Points, in no order, along strands that fork and pass close to each other.
Points whose rows are less than 52.6 apart are linked; no others are. Some points are linked to none.
Q_829: [ -2  10  -3  -5  -2  -7  14   9 -16  -1  12  20  11   6   9   9   5  -2
 -23  -3  -9   3  10  11  10  11  -4  -3  -3  -8  -3  21  11 -11 -21   0
  -1  21   4  -3  -2 -13  -5  11  11   4]
Q_753: [ -7  -3  15   2  11   4   3  -3  14   5 -14   1   2 -15  15  -7   0  -7
   1   2  -7   9  -1   0 -14  -2  -7  -2 -10 -11   3  -2  -2  13  -3  -5
   1  -7  -9 -11 -16   2   3  13  -2 -14]
Q_863: [  0  -9 -12  -3  -9  -4  -4 -17  -1 -10  12  -7 -10  17 -20  21  -6   2
  11  -5 -14   1  -6  -8   0  11   0  -6   1  12  -4  -5   6  25   2  -1
 -14   1   5   4  28   8  -9  -8  -4  -6]
Q_987: [ -6  -1   4  16 -13  -1   4  -1  11  -8 -22  17  18  -4  -9   5 -17 -16
   6  12  -6   2   1   3  -4 -10  -4  -2   3  -3   3  14  -4  -2  -8 -12
  13 -11  -5  -6  -3   9  14  14  -1 -23]
Q_965: [-10  -5  14  12  -6  -3   2  -1   2   6 -21 -12  -2 -14  18  -3 -11  -6
  -7 -11  -8   8  -8   5  -5   0  -6  -5  -8 -18   3  16  -4   3  -1  -2
  -2  -9 -10 -21 -20  -9   3  21 -10 -16]
Q_250: [  7  -6  -4  -7 -15  -1 -29   2   2   3   4 -13  -8  12   9  -8 -15 -13
  -6  -5  12 -11   0 -13  12  -1  15   1  -6   2  -6 -10  -3   3   5 -12
  -9   3   3   5  15   0 -10  -9  -4  -4]
Q_87: [  4   3  -6  12 -15  -7 -15  -2  18  -1   6 -12   0   6 -15  10 -11  -9
   0   6   7 -11  -3  -9   9  -3   0  -2   4   4  -8  -8   5   5   4   3
  -4  -8  -6   9  15  23   2  -7   4 -11]
Q_443: [  8  10  -4 -16  14   4   5   1 -14   3  12   7   5  -9   2 -13  12  16
   6  -5  11  -2  -1  11   2  12   2  -2   9   8   3  10  -6  -9  -3   8
  -4  18   8  -2  -4 -21   5 -12   6  22]
Q_540: [  0   7  -7 -12   2  -6  15 -10  -7  -6  16  16   4  -4  -4   8  10  15
   0   5  -2  10   3   9  -6  11  -3  -3  11   1   1  13   6  -8 -10  15
 -13   4   1   1   2 -17   6   5   9   5]
Q_818: [ -2  -1  -7   0  -7  -5   5   5   0  -3  15   6  -7  10 -11   8   7   3
 -15  12   2   2  14  -1   3  -3   6  -3   5  -1   5  -5   8 -18   2   9
   1 -11   9  22  19  11  -4  -8  11   2]
Q_890: [  5  -6 -13  -6 -18  -7 -13   8 -20 -16   5  11  -9   2   0  -5  -9   6
  -5  13  11 -10   8 -10   2 -17  -4   3   5 -14   7  -4  -7  -8  -6  -3
   7 -12   3  13   3 -31   4   1   1  -3]
Q_919: [ -4 -11   5  -1  -9   8   0  -5   8  -6  -7  16  -1  -2   0  -1 -23  -8
  -9  -5  -5   8   0   3  -4  -1   6  -9  -7  -6   7   5  -6  10   6 -12
   4   8   7  -3   1 -12  -2   3  -8 -12]
Q_838: [ -5  -4  17  -3  13   7   9   7   7  13 -13  20   7  -1  11  -2   0 -18
 -21  10  -5   9   8   6  -5  -2   3   2 -11 -11  12   4   8 -12  -7  -5
  17   0   3  -5  -9  11  -9  10   2 -12]
Q_897: [  1 -10  -3  -2 -10  -3  -1   2  -7   1   0   2  -7   8 -18   0 -14  -9
 -11  -8   6  -3  -3  11  11  16  13  -9   0   4  10  13  -1 -12  -1  -6
  12  11  20   7  13  -3 -16 -16 -10   0]
Q_297: [  4  -8  -1  -9  -4  -6  -4  -2  -6   2  12   9 -13   7 -24  13  -4  -7
 -29  12  -1  -1   9  -1   2   6   0  -2  -7  -8  17   0  14  -5 -11   1
  23  -5  13  10  13  14 -16   0   1 -12]
Q_633: [  3  12 -10   1   4   5  13  10 -11  -6  11   5   9   1   8 -15  14   6
   4  -9  -4   2   8  12   7  15  -5   0   6   5  -6  14   3 -10 -15   0
  -4  20   6   7  -1 -16   3  -7  13  18]
Q_572: [ -3  14  16  -5  18   6   5  -1   6   5   1   1   1 -18  12   9 -10   7
 -16  -8   2  -4 -19   5  -7   7  -1  -7 -14 -18   0   2  -9   2   1  25
  -4   7 -13 -20 -23 -10  -8  17  -2  -2]
Q_935: [-12   6   6   8  -1   5  14  13 -12  -6 -12   8  -1   9  25   4   3  -1
 -10  -7 -21   8   5  -2   0  -6  -8  10 -14 -17  -2   8   4  -1  -8   3
  -2   5  -3  -2 -14 -16  -8  20   1   2]
Q_894: [ -4   5  -1  22   6   4  19  -6  12  -6  -3  -3   2 -13 -14 -11  13   6
  23 -11  -7  16  -8  17  -7  22 -15  -9  12   5  -4  12   0  -7 -10  16
  -8  -3   3  10  -6  -5   4  -6   5   0]
Q_948: [  1  -8 -18 -10 -15 -12 -10 -15 -18 -16  17  -2 -14  16 -10  20 -11  10
   6  -5 -12  -4  -4 -11   0   4  -2  -7   2  -1   0  -3  -4  19  -1   4
 -17  -2   5   1  20 -21  -4   0 -10   0]
Q_994: [ -2   1  14  -2   3   0  -3  -4   4   5 -11  -8   2 -18  13   6 -18   3
 -11  -9   3  -7 -16   3  -4  -1   2  -5  -9 -15  -2   8 -12   6   5  10
  -3   3 -15 -28 -19  -9   1  16 -10 -12]
Q_934: [  0  -6   0 -12  -5 -18   6  -9  -7   5   2   8  12  -4   3   6  11  -6
  -3   3   5   5  12  12  -4   9  -6  -2  11  -1  -4  15   8   5 -20 -11
  -7   9  -2 -15   2  -4   5   9   3  -5]
Q_548: [  1   8   2   6  24   4   2   7   6   1   8 -21 -12  -9  -7  -2  21  16
  11  -4   2   0  -9  -1  -6   1  -8   3   0   2  -5 -18  -4  -4  12  23
  -1 -17  -8   9 -12  10   3  -9   4  13]
Q_737: [  4   5  11  -9  23   6   8   1   5   5 -10   1   6 -16   0  -5   8  13
  16   1   7   1  -9   6 -10   2  -1   2   7   6   1  -3 -12   3   6   4
   1   6  -2  -9 -12  -4   2  -3  -5   9]
Q_683: [ -4   4   0  19   0  -4   8  11 -12  -5 -15  -9   5  -2  -4  -9   7 -11
   8 -12 -17   0  -4   8  10  11 -24  -4  -8  -4  -6  17   2   7 -29 -17
  13   7   2  -3 -15  -3   0  10  -1  -6]
Q_769: [  2   4   4 -16  13   8  -5  -6  11   7  14   4  -2   6   4  15  -3   2
 -12   5  -5   5  -1 -12  -5  -5  10  -2 -16  -1   2 -19   3   9  15   7
  -9   0  -3   2  11  14  -7   3   7  -4]
Q_758: [  0  13 -12  -3  -3  -9  -5  -1  -7 -12  18   4   5   0  10   7  -2  13
   2   7  -2 -13   4 -14   4 -12 -16  10  -1  -7 -10  -4  -2  10  -7   7
 -10   0 -19  -4  -6 -12  19  14  10   0]
Q_755: [ 2 11 -3 -4 16 10 16 -1 11 -7  4 19 11  0 -5  0 10  9 18 11 -6 10  6 -1
 -7  0 -5  2 10 14 -1 -9  2  8  1 -2  0  8  4 14  8  9  7 -6 11  7]
Q_319: [-10   7   7  19  -3   8   8  18  -8   3 -17  -4  -5  11  18  -1   0  -6
 -13 -11 -13  -1   1  -2   9 -11   0  13 -18 -11   2   9   3 -13   2   8
   5   1  -1  -2 -13   1 -12  10  -2   4]
Q_651: [  4   2  -1  15  -8  -6 -17   3   2  12  -4 -25   5  -9   7 -24   6 -13
   4  -1  17 -15   1  -2  10  -5  -9   2   7   2  -7   1   0  -1  -5 -11
   4  -7 -10 -10 -16  15  16  -4   3   2]
Q_11: [  7   8  -5 -12  -2  -6  -9 -14   1  -4  15  -3   5  -9  -7  17  -7  14
  14  -1  16 -12 -12  -6  -2  -2  -1  -2  13  10 -12  -4 -11  17   9  14
 -20   5 -10 -12  -2 -10  14   1   0   9]
Q_512: [  5  20  -8  -3  14   8   7   1   3  -9  20  -1   3  -3  -9   9   8  25
  13   3   0  -1  -9  -1   2   3  -2   2   9  13  -9  -5  -4  -6   9  24
 -10   3  -4  10   0   0  10  -6  12  16]
Q_789: [ -2   3   8   6  11  13   2   2  19   4  -7  10  11  -9   7 -16  -4 -13
   4   4  -2   4   2  -2  -2   0 -12   0  -9   0   0  -7   0  17  -7 -16
   9   7  -5   1 -12  13   7   4   5  -8]
Q_614: [ -1 -11  -5 -15 -11  -5 -15  -4 -10   7  12  -4  -6  18  10   1  -1 -10
 -10  -7   1   1   7  -4   6   9  17  -5  -9   4  -2  -3   1  -1   2 -12
 -13   6  11   1  23  -1 -14  -7   0  -2]
Q_304: [-11  -1   7  24  14  -4   6  -3  19  10  -3 -26 -12   0   1   0  23  -4
   5  -8 -12  10  -5   4  -7   2 -17   1  -6  -6  -5  -9  14  -9   2  15
  -9 -29 -10   4  -6  25  -7  -3   5  -5]
Q_750: [ -9  -2   8   4  -5   6  16  -6   6  -6 -13  20   7   1  -5  19 -25  -7
  -9  -8 -16  12  -8  11  -8   7   5 -10  -6  -6   5  20  -1   7   2   1
   2  11   5 -13   1 -10  -7  13  -9 -16]
Q_778: [ -8   9   1   4  -6   4  18   6  -8  -5   3  22   4  14  24   8   6  -3
 -17  -9 -21  15  13   5   2   4  -2   0 -11 -13  -6  13  14  -7 -12   6
 -15  11   6   4  -5 -16 -11  16  11   4]
Q_481: [ -1  -8  -9 -12 -10  -3 -11 -13   0   2  18   2  -4  21  -1  12  -1  -8
  -2  -3 -10   5   8 -11   3   9   5  -2 -11  10  -5  -9  12  21  -3 -14
 -15   7   7   6  30  11 -11  -4   5  -5]
Q_698: [  0   8   3 -13  14   7  -5   0   0   6  14   1  -3  11  17   4   1  -1
 -13  -7 -13   1   1 -13   4   1   0   6 -26  -2  -2 -14   9  17   2  -2
  -8  13  -2   0   6   5 -11   4   7   2]
Q_43: [ -5  -2  10  18  -2   5  -4   3  15   9 -20  13  11  -4   0  -7 -13 -23
 -11   8  -7   2  -1  -1   0  -6  -1   3 -12  -7  10  10   3 -11  -5 -13
  22  -9  -3  -6 -13  19   1  10   0 -22]
Q_21: [ -2  -4   1 -12  11 -16   8   7 -20   5  -4  -4  -4   5  -3   9  21   4
 -10  11   1  -6   8   3  -2  -7  -1  13   6  -7   7   5   7 -16 -10   8
  10  -7  -2  -3   0   2   0   6   0   2]
Q_127: [ -1  -7  17  -4  11   5  14   0   4   4 -18  17  -6  -1 -20  15  -6   0
 -17   8  -7   9  -9   5 -15   0   9  -3  -4  -8  19  -1   1 -10  11   9
  24  -3  10  -5  -1   6 -14   7 -12 -10]
Q_426: [  1  -4  -3  -6  -7  12  -1   6  -3  -1  -3   4   7   3  15 -23  -6  -6
   8  -8  11   0   6   6  11  -3  15   0   4  12  -2   3  -8  -6   9 -18
  -3  17  11   3   2 -12   2 -16  -1  15]
Q_345: [  3   0   3  -2  -7   0  -7  -3   9  11  -2   1  14  -6   7 -10 -10 -11
   3  -2  22  -7   1   5   8   1  12  -4  11  11  -9   4  -5  -4   7 -11
  -7  15   1 -12  -1   2   7  -9   0   5]
Q_699: [ -7 -19  -8   9 -25  -5 -10  -5   3  -5  -8 -11 -10  20   2  -3  -9 -16
  10  -7  -9   7   8  -6   4   0   8   1   2   4  -4  -3   4   7   2 -21
 -14 -10   6   9  21   1  -5  -7 -12 -11]
Q_275: [-10   9  12   9   0  15  19   8   2  -2 -15  20  -1  11   7  16 -17  -7
 -16 -12 -16   5  -9   7  -2   3   7  -1 -14 -12   8  16   2  -7   3  16
   5  13   7  -8  -8  -5 -17  13  -4  -3]
Q_788: [  4 -10  -3 -11 -13 -14  -8   5 -28  -5 -16  -1   4   0   5  -1  -1   3
   3   8  10 -11   5  -6   3 -16   0  10   9  -6   4  11  -3  -3 -10 -14
  10  -2  -7 -13  -4 -22   8   7  -9  -3]
Q_150: [  4   4 -11   4  -8   8  -4   4   5 -11  16  11   1  -6  -7 -14  -1   6
   2  12  12  -5  10  -6   1  -9  -7  -4  10   2  -1 -14  -5   4   3  -3
   6  -4   3  18   0   1  17  -8  12   7]
Q_762: [ 14   6  -6 -15  11   7  -1 -17 -10   3  14   6   0 -12 -11  -9  13  14
  18  -7   8   4  -6  12  -9  22  -3 -10  15  16   5   9  -6   7  -3  10
 -16  13  13  -4   3 -22   1 -12   0  18]
Q_219: [-10  -6  -2  21 -12  -6   7   2  -2 -12 -20   2   5   5  -5   1   1 -10
   6   5 -18   8  10  -1  -4 -11 -13   5  -2  -7  -1  10   4   2 -13 -10
   6 -19  -4   3   0   6  14  15   0 -20]
Q_210: [  4   0  -8   9  10  16  10   0   4 -12  -2  -6  -4   3 -17  -7   7  13
  29  -7  -7   7  -8   2  -5   1   2   0   8  18  -2 -13  -7   6  17   3
  -1  -3   7  17   6   2   3 -17  -4  17]
Q_193: [-12   3   6   0   2  -3  10   5  -4   4  -9 -11   0   8  29  12   8   2
   1  -3  -7   3   3  -1  -1 -10  15  14  -1  -1  -9   7   2 -16  10  11
 -18  -5 -12 -11   0  -4  -1  12   0   4]
Q_678: [  3  -5  -7 -15 -10 -12  -5   3 -19  -7   0  11   1  -1   4   6  -1  13
   4  18  13  -9   5 -11  -2 -20  -1  10  12  -8   3   3  -7 -10  -3   3
   1 -11 -10  -3  -1 -27  14   6   1  -2]
Q_693: [ -1 -19   6  -9   2  -6   4  -7  -5   4  -7   9 -14   1 -25   8   0  -6
 -17   7  -3   8   0   7 -13   7   6  -5  -2  -8  20   2   3  -3  -1   0
  20 -11  14   1   7   5 -14  -1 -12 -11]
Q_268: [  8 -15   9   7  -3 -10 -21 -13  11  14  -6 -26 -12 -18  -7  -5   1   1
  -1   1  18  -3 -10   1  -8  -2   5  -6   5  -4   4 -11  -7  -3  14   4
   2 -26  -9  -9 -10  13   1  -4 -11  -6]
Q_407: [  0  -5  -4  16  -8  -8  -4  -6  14   4   5 -15  -2  -3 -18   2  -2  -4
   5  -7   9  -3  -7   6   6   7  -1  -7   6   5  -5  -2   0  -6   7   6
  -5 -10  -3   4   6  17   2 -13  -1  -1]
Q_8: [  3  -8  -2  -1  -7  -9 -10   7 -16  -1 -14 -11  -2   4  -4  -2  -5  -5
  -5   2   3 -13   0  -6   7  -8   4  11  -3  -2   5   7   0  -1  -7 -10
  17   2  -3  -4  -4  -2  -1   3 -12  -5]
Q_180: [  0   8  -3  14   3  -1  13   4 -11 -13   0   6   7  -1 -10  -2   3  -2
   3 -12 -21   6  -1  10   6  19 -26  -9  -6  -3  -3  18   4  14 -33  -7
   9  18   5   5  -7 -10  -7   6   6  -3]
Q_545: [ -3  -7   4  -3   1 -21   8   3 -14  10 -11 -11   4  -1   7   2  20  -8
  -3  -1   0   1   9  12   1   5  -4   7   6  -3  -1  16   9 -12 -17  -8
   1  -1  -4 -14  -3   1   0   8  -2  -4]
Q_510: [ -2   9 -10  16  -8  -1  -4   4  10 -10  12  -3   1   1  -6   1  -1   2
  -2   7  -1  -5   8  -8   5 -11 -10   2   1  -2 -10 -12   1   3  -1   8
  -3 -12 -10  15   3  15  15  -1  13  -5]
Q_618: [  7  -3   1   4  -7   4  -6  -5  14  11  -5   1  10  -7 -11 -15  -4  -7
  17  -1  26  -2  -6   8   4   0  13 -10  21  22  -7  -6  -8  -7  17 -12
  -6   5  10  -2   1   6   3 -21  -8  15]
Q_372: [  1   6   8  -9  26   5  12  -4  20   5  -3   7   9   1   3  10  13   6
  21  10 -12  10   1  -5 -13  -1  -2   4   3  11  -5 -17   3  14   4   1
  -6   2  -7   4   5  18  -1   2   5  -2]
Q_431: [ -3 -10   8   3   8  -8   9   7  -6  10 -12  -4  -7   1  -5   0  19  -4
 -13  10   4   5   9   7  -5  -5   6   6   4 -11  13   2   7 -27   0  10
  14 -20   4   4  -2  12  -5  -1  -1   0]
Q_14: [ -3  10  12   4  17  10  14  10  10   7  -1  15   7  -8   4  -9   0  -7
 -15   1   0   4   0  11   1   8  -5  -6  -9  -7   8   4   3  -9  -8   4
  17  11   7   1 -12   9  -9   0   8   0]
Q_728: [  0  -9  -9   2   0  12   4  -1  -8  -7   2  -6 -15   7 -13 -10   7  10
  13 -10  -4   7  -2   5  -3   6  12  -5   2  10   8  -9  -8  -7  17   3
  -3  -7  19  20  12  -7  -5 -22  -7  17]
Q_377: [ 11  11  -8 -11  10  16   7  -1   3  -6  18  27   7  -8  -6 -10   6  18
  11  17   6   3   6  -5  -5  -5  -9  -1  12  10   5 -13  -5   7   2  -2
   7   7   8  14   0  -3  15  -9  13  15]
Q_264: [ -7  -5   0  25   3 -12   8  -1  13   6  -4 -19  -5   2 -12   6  12  -6
   2  -5  -4   1  -6   6   3   3  -6   1   3  -1  -3   0   9 -19   5  14
  -2 -23  -5   2   3  24  -1  -6   1  -5]
Q_557: [ -1   2  -7  10   0   6  19   7 -10 -12   0  11   6   8  -5  -5   4  -3
   1 -10 -19  12   8  14   7  14  -8  -2  -2   3   2  15   8   2 -18  -7
   7  18  15  13   6  -9  -9  -5   5   4]
Q_57: [ -1   4  10 -11  19   4  -5   1   6  15   8 -12  -2   3  21  -7   5  -8
  -6 -18  -9   2  -4  -4   4  17  -5  -2 -26  -2  -8  -3  10  18  -7  -7
  -8  21  -3 -10  -3   4 -19   3   4   1]
Q_845: [ -8  -5  16   6   6   7  22   6  -1   5 -21  10 -11   5  -4   9  -2  -5
 -14  -8 -12  12  -7   9 -11   3   1  -3  -7 -16  14  11   3 -12   4  16
  14  -1  12  -2  -8  -1 -16   8  -9  -3]
Q_880: [ -5  11  15  -5  24   3   3   3  15  22   2 -13   5   1  24   3   6  -8
  -6 -12  -4  -1  -8   3   5  12   4   0 -18  -2  -9   1  11  -2   1   8
 -10  15 -10 -15  -4  18 -17   1   6  -1]
Q_738: [ 11   1  -6 -19  -3  -5 -16  -2  -3  -4  17   9  -2   7  -7  11  -5   5
  -6  23  11 -12   5 -18   2 -12   5   2   7   2   8 -16  -3   2   3  -1
   7  -4   4  11  18   2   0  -3   5  -2]
Q_615: [  2 -14   8  -4  -1  -8 -18  -5  -9   9  -6 -22 -17  -4  23  -8   5   1
 -11   3  -1   1   9 -11  -8 -13   7   8 -10 -12   6  -9   3   3   6  -1
   0 -21 -13  -7  -8  -1  -2   9  -5  -7]
Q_358: [ 10   0  -6 -15  -3  -1  -8 -17 -12  -2   8   5   0 -11  -6  -1  -6  13
  12  -8  18  -7 -10   3  -2   5  -1  -8  12  11  -2   6 -13  16  -1   4
 -16  15   4 -16  -4 -28   8  -6  -7  16]
Q_734: [ -2   9  -5   6  -2   4   3  11  -8 -12   9   2  -7  -4  -9   1  -8  10
 -15  -2   6 -10  -6   2   7  -2  -2   0  -7  -9   4   3  -7 -12   4  22
   9   0   1   9 -10  -9   1   1   3   8]
Q_359: [  0   7  -1   8  -3   5  -8  10   3  -3  -9  11  12   8   4  -2  -7 -12
  -6  14 -12  -7  13 -13   4 -17  -4  18 -12   0  -1  -2   8   9 -12 -14
  18   4 -10   3  -2  18   9  11   6 -16]
Q_903: [ -1   6  -5  -9  -9 -10   4   3  -7  -3   9  13  16   1   6   8  -7  -4
  -9  -1   3  -5   6   7   9   7   0  -3   5  -1  -6  17   2   0 -13  -6
  -3  20  -3 -11   3  -9   6   8   6  -2]
Q_350: [ -1  -2  -3  13 -10   5 -13  -1   4   0  -7 -21   0  -9  10 -26   2  -7
  18  -4  13  -7   2  -7   3 -12  -8   3   9   8  -8  -9  -5  16   3 -16
  -5  -7  -8  -2 -15   3  16  -5  -3   7]
Q_666: [ 13   4 -15  -7 -14 -10 -24   6 -15 -10  12   6  -4   8  -5  -4  -6   2
  -7  21  11 -22   9 -20   7 -16  -9   7   6  -7   4 -12   0   4 -13 -10
  16  -3   1  12   5  -8   4  -2   5  -4]
Q_46: [  1 -10  11  13   0  -8 -13  -1   5  15 -12 -35 -18  -9   9  -6   4  -1
  -8   0   4  -1  -5  -5  -5  -8   5   2  -7 -11   8  -7   2 -12  14  10
   7 -28 -14  -6 -13  13  -2   1  -9  -5]
Q_223: [  5  14  -8  -8  10   9   3   7   0   0  14  -3   7  11  -3   5   4  10
   9  -3   1  -8  -4  -1   9   2  12   1   3  19  -4  -5  -1  -7  15   9
  -5  16   5   9  16   9   1 -16  10  17]
Q_547: [  4  -2  -7   3 -15  -4  -6   0   7  -8  15   6 -12   2 -25   9  -8  -2
 -19  15   8   0   6  -1   3   2  -3 -12   3  -7  11  -7   3  -7  -4   5
  13 -15  12  22  19  13 -10  -7   6 -10]
Q_722: [  2  -1  10  -5   0   4   7   0   8  -2  -8  21   7 -17  -5   5  -9  13
  -4  11  14   8  -5   7 -14  -8  15  -6   8  -4   2  -3 -14 -19  18  10
   2 -11  -3  -6  -7 -10   4   6  -9   1]
Q_111: [ -1  14 -13  -6   1  -3   2  -1  -2 -11  18   3   9  12   6  15  -5   8
   8   3  -9  -9   1 -13   8  -7  -6   8   1   7 -10  -4   2  15  -2   5
 -12  14 -10   0  10   0  10   5  10   4]
Q_233: [ -8 -14  -5  -4 -13  -1   0  -4  -4  -5 -13  -3   1  16  15  -1  -4  -7
  16  -6 -10   7   8  -6   0  -8  13   7   4  11  -7   3   1  11   7 -23
 -15   6   1  -2  15  -9   2   0  -8  -2]
Q_657: [ -3 -10   2  19  -1  -1 -10  -1   9  18  -5 -15  -4   6   4 -18   4 -23
  -5 -12  -8   2   2  -3  12  11 -11  10 -13   3  -2   2  17  -1  -9 -22
   7  -2  -1  -1   0  26  -7  -7  -2  -7]
Q_3: [  7  11  -8  -4  14  -4  -6  -3   2  -2  24 -17  -7  -8 -15  10  15  19
   8   1   8 -10  -6  -1  -2   3 -13   0  10   7 -10 -15   0   8   3  23
  -5  -8  -9   4  -4  12  12  -8  10  12]
Q_7: [  3  20  -9 -12   3   2   0   2   3   2  27   1   9  10   6  17  -1   7
  -7   0  -1  -8   1  -5  13   4   7  -5  -3   8  -9   0   6   1   5   9
 -14  20   0   1  18  10  -1  -4  17   6]
Q_260: [  0  -9 -12   1  -6 -14 -10  -2 -10   6  12 -21  -9  14  -7  -1  20  -6
   8   0   2  -8  10  -2   6   7  -2   8   7  11 -12  -7  12   5  -8  -7
  -5  -4   1   3  16  17  -2 -12   3   5]
Q_132: [  2  11  -6   0  -2  -5 -11   0   0  -7  10 -13   6 -10   2   3  -5  11
   7   0  14 -22  -8  -9   5  -8  -7   5   5   0 -14  -4 -10  12   0  13
  -9   1 -19  -9 -13  -5  19   5   3   6]
Q_279: [ -5   5   7   9  25  -2   1   6   5  12   2 -33 -17  -1   2  -5  24   1
   3 -12  -6  -2  -7   1   0   7 -14   3 -13  -4  -3 -11  10   0  -3  17
   1 -12  -7   3  -8  18 -14  -7   3   4]
Q_707: [ -3   0  -2   7  -4  -1   5   7  -7  -3 -15 -12   9   6  10 -10   0 -11
  12 -12  -7  -1   0   6  13   3  -7   8  -2   7  -8  14   1   9 -14 -21
  -1  20   0  -9  -6  -4   3   4  -6   2]
Q_156: [  2 -12  -9   4  -7   2   8  -4 -11  -4  -2   0  -8   3 -21  -9   2   1
   5 -11   4   4  -3  19   3  17   9 -10   9   8  10  11  -6 -13   2   0
   6   4  22  10  13  -9 -10 -22 -11  12]
Q_302: [  2  21   9 -12  30  12   5   2   7   4   9   1   3 -10   8   8  -6  15
  -5  -5  -2 -10 -18  -2  -4   6  -1  -4 -15  -7  -1  -8  -9   8   5  23
  -4  16  -9  -9 -14  -5  -8   6   4   7]
Q_53: [  5   2  -3   9 -20   2 -25  -5  21   2   0  -7   5   5  -3  -6 -25 -20
   0  -1  11 -14  -8 -14  13  -4   4  -1  -4   6 -10  -7   4  14   2 -13
  -5   7  -5   3   4  14   2  -6  -3 -11]
Q_708: [  2   0  -4   3   2  12   3  -6  14  -4   6   2   2  -5  -4  -3  10  14
  25  -3   1  18  -3   3 -15   1  11  -5  12  17  -9 -14  -6  -5  25   7
 -18 -11   5  12   2  -4   8 -10   2  15]
Q_82: [  7   7 -11  -4 -17   1  -8   6   0 -10  16   6  -6   8 -19   7 -20  -4
 -16   4   9  -8   0   0  15   6   4 -11   1   1   6   2   0  -6  -3  -3
  10   9  18  17  22   0 -14 -11   5  -2]
Q_650: [  1   3   7 -11  20   6  -3  -5  14   9   6 -10   1   3  10  11  10   6
  10  -3  -4   5  -5  -6  -8  -1  12   3  -6  11  -9 -19   0   7  20   5
 -15  -2  -6  -6   6  14  -1  -3   3   4]
Q_587: [ -2  -8   5  -4   1  -2   9   4   3   5  -1  14   0   1  -5   1  11  -3
 -13  18   7   8  15   4  -7 -10  11  -2   7  -4  10  -8   4 -27   6   4
   9 -16   7  14   9  10  -2  -3   6  -2]
Q_473: [  1 -13  -7 -16  -4   8  -6   5 -22  -1  -4   5  -7   7  16 -22   3   2
   7   0   7  -1  11  -4   4  -9  10   6   3   6   7  -5  -6   0   4 -23
   4   5  11   4   2 -21   1 -11  -6  14]
Q_472: [ -9  -2   2  -1   3   1  13   3  -1  -2 -17  -3   9  10  23   2  -1  -7
  15 -13 -22   9   2   0   0   3   1   9  -4   5  -7  13   4  14  -6 -18
 -11  20  -3  -9   5  -7  -4   7  -8  -3]
Q_410: [  4  10   7  -2  13   7  14   0   8  -2 -11  15  11 -23 -16   1   2  25
  12   8  12   9 -17  14 -15   5   5  -3  16   7  -2   2 -15 -15  14  15
   3  -4  -3  -6 -16 -11   6   3 -10   9]
Q_343: [  2 -14  -2  -4 -12   9 -14   0 -12  -2 -14 -16 -11   1  17 -25  -5   0
  12  -3   7  -4   4  -8   2 -15   5   5   5   4   4  -7  -5  13   9 -23
  -2  -4  -2  -1  -7 -15   4  -5 -14   8]
Q_31: [ -2   6   2   9  -3  13   9  -3  22 -10  -3  26  15 -10  -8   0 -14  -4
   3  13  -4   9   2   1  -7  -5  -9  -7   1   1   2  -4  -3  12  -2 -11
  10  -1  -3   4  -3  11  13  10   5 -13]
Q_556: [ -1  -9  -5 -10 -12   0  -5 -15  -4 -12   8   9 -11   0  -6   8 -18  10
  -4  -6  -3   4  -6  -2  -8   2   3 -13  -2  -8   5  -2 -10  12   9   2
  -8  -1   7   1   8 -22  -1   2  -8  -3]
Q_932: [  3  -6   1   4  -9   7  -2  -4  12   0  -8   7   5 -10  -5 -14  -1   6
  21   4  20   9  -1   5  -7  -9  12  -5  20  15  -7 -10 -12  -9  22  -9
  -7 -10   4   4  -2  -6  10 -10  -8  11]
Q_872: [  3   0   8  -3  -7  -2  -1  -4   8  -6   2  16  -2 -14 -16  17 -15  10
 -18  13  12  -1  -7   1  -9  -5   8 -12   2 -13   9  -3 -10 -13  12  15
   9 -13  -1  -1  -3  -6  -2   9  -3  -9]
Q_332: [  5 -21   3 -12  -7  -6 -20   2 -21  10  -6  -8 -19  10  17  -8   3  -5
 -19   6  -4   1  14 -16  -3 -11  14  13 -14 -11  13  -8   5  -5  -2 -14
  11 -13   4   0   4  -4 -15   4 -10  -5]
Q_281: [  8   7   5 -19  24   3  -3  -5  -1   5  10  -2   0 -16   3   0   0  16
   7  -4   7  -8 -16  -2  -6   5  -7  -2  -4  -2   1  -8 -12  17   3  12
  -3  10  -5 -12 -14 -11   2   0  -1  10]
Q_455: [ -3 -15  -7  16 -19  -9  -6   1 -10 -10 -17  -9  -6   5 -15  -6   1  -9
   5   1  -7  -2   6  -3   1  -6  -7   4   1  -3   4   6   0   3  -9 -14
  13 -18   1   7  -1   1   7   3 -10 -13]
Q_599: [  8   0   7  14  -3  -7 -14  -8  19  17  -9 -16  10 -16  -4  -9   0  -8
  10   6  20 -10  -8  -3   0  -7   0   0  12   6  -7  -7  -4  -3   9  -1
   1 -14 -14 -14 -15  24  13  -4  -3  -4]
Q_54: [ -6  -5   2   1  -9 -12   6  11 -20   3 -21  -8   8  -5  14  -9  13  -3
   3   5   4  -1  10   7   3 -10  -6  11   6  -6   0  18   0 -15 -15 -13
   8  -8  -8 -12 -12  -9  13  13  -2  -3]

A fork is a point with three links. Follow the links from the first point to the second and name the forks in between, in order.
Q_407; Q_455: Q_87, Q_547, Q_545, Q_788
Q_587; Q_965: Q_545, Q_788, Q_987
Q_556; Q_3: Q_87
Q_722; Q_54: Q_987, Q_788
Q_275; Q_54: Q_547, Q_545
Q_987; Q_935: Q_788, Q_545
Q_994; Q_788: Q_987
Q_934; Q_250: Q_545, Q_547
Q_127; Q_599: Q_547

Follow the links from the first point to the second, and from the first to the third. Name the last point that the two ways share.
Q_343; Q_838; Q_863: Q_547
Q_426; Q_948; Q_21: Q_547
Q_755; Q_279; Q_587: Q_87
Q_693; Q_666; Q_722: Q_788
Q_738; Q_722; Q_948: Q_788
Q_838; Q_618; Q_281: Q_987
Q_935; Q_932; Q_572: Q_545
Q_722; Q_778; Q_82: Q_545
Q_572; Q_297; Q_838: Q_987

A fork is a point with three links, a tip a point with one. Leave the first point through the second and follow the links. Name the first fork or tip that comes.
Q_180; Q_557: Q_87
Q_512; Q_223: Q_699
Q_722; Q_410: Q_987
Q_250; Q_614: Q_547
Q_31; Q_789: Q_872

Name the points in between on the shortest way along the links from the first point to the second, in order.
Q_472; Q_11: Q_707, Q_683, Q_180, Q_557, Q_633, Q_443, Q_762, Q_358
Q_150; Q_111: Q_510, Q_87, Q_407, Q_264, Q_304, Q_279, Q_548, Q_3, Q_512, Q_223, Q_7
Q_678; Q_350: Q_788, Q_54, Q_545, Q_21, Q_431, Q_587, Q_818, Q_547, Q_82, Q_897, Q_156, Q_728, Q_210, Q_708, Q_932, Q_618, Q_345, Q_426, Q_473, Q_343
Q_863; Q_932: Q_948, Q_556, Q_919, Q_750, Q_275, Q_845, Q_127, Q_693, Q_297, Q_547, Q_82, Q_897, Q_156, Q_728, Q_210, Q_708
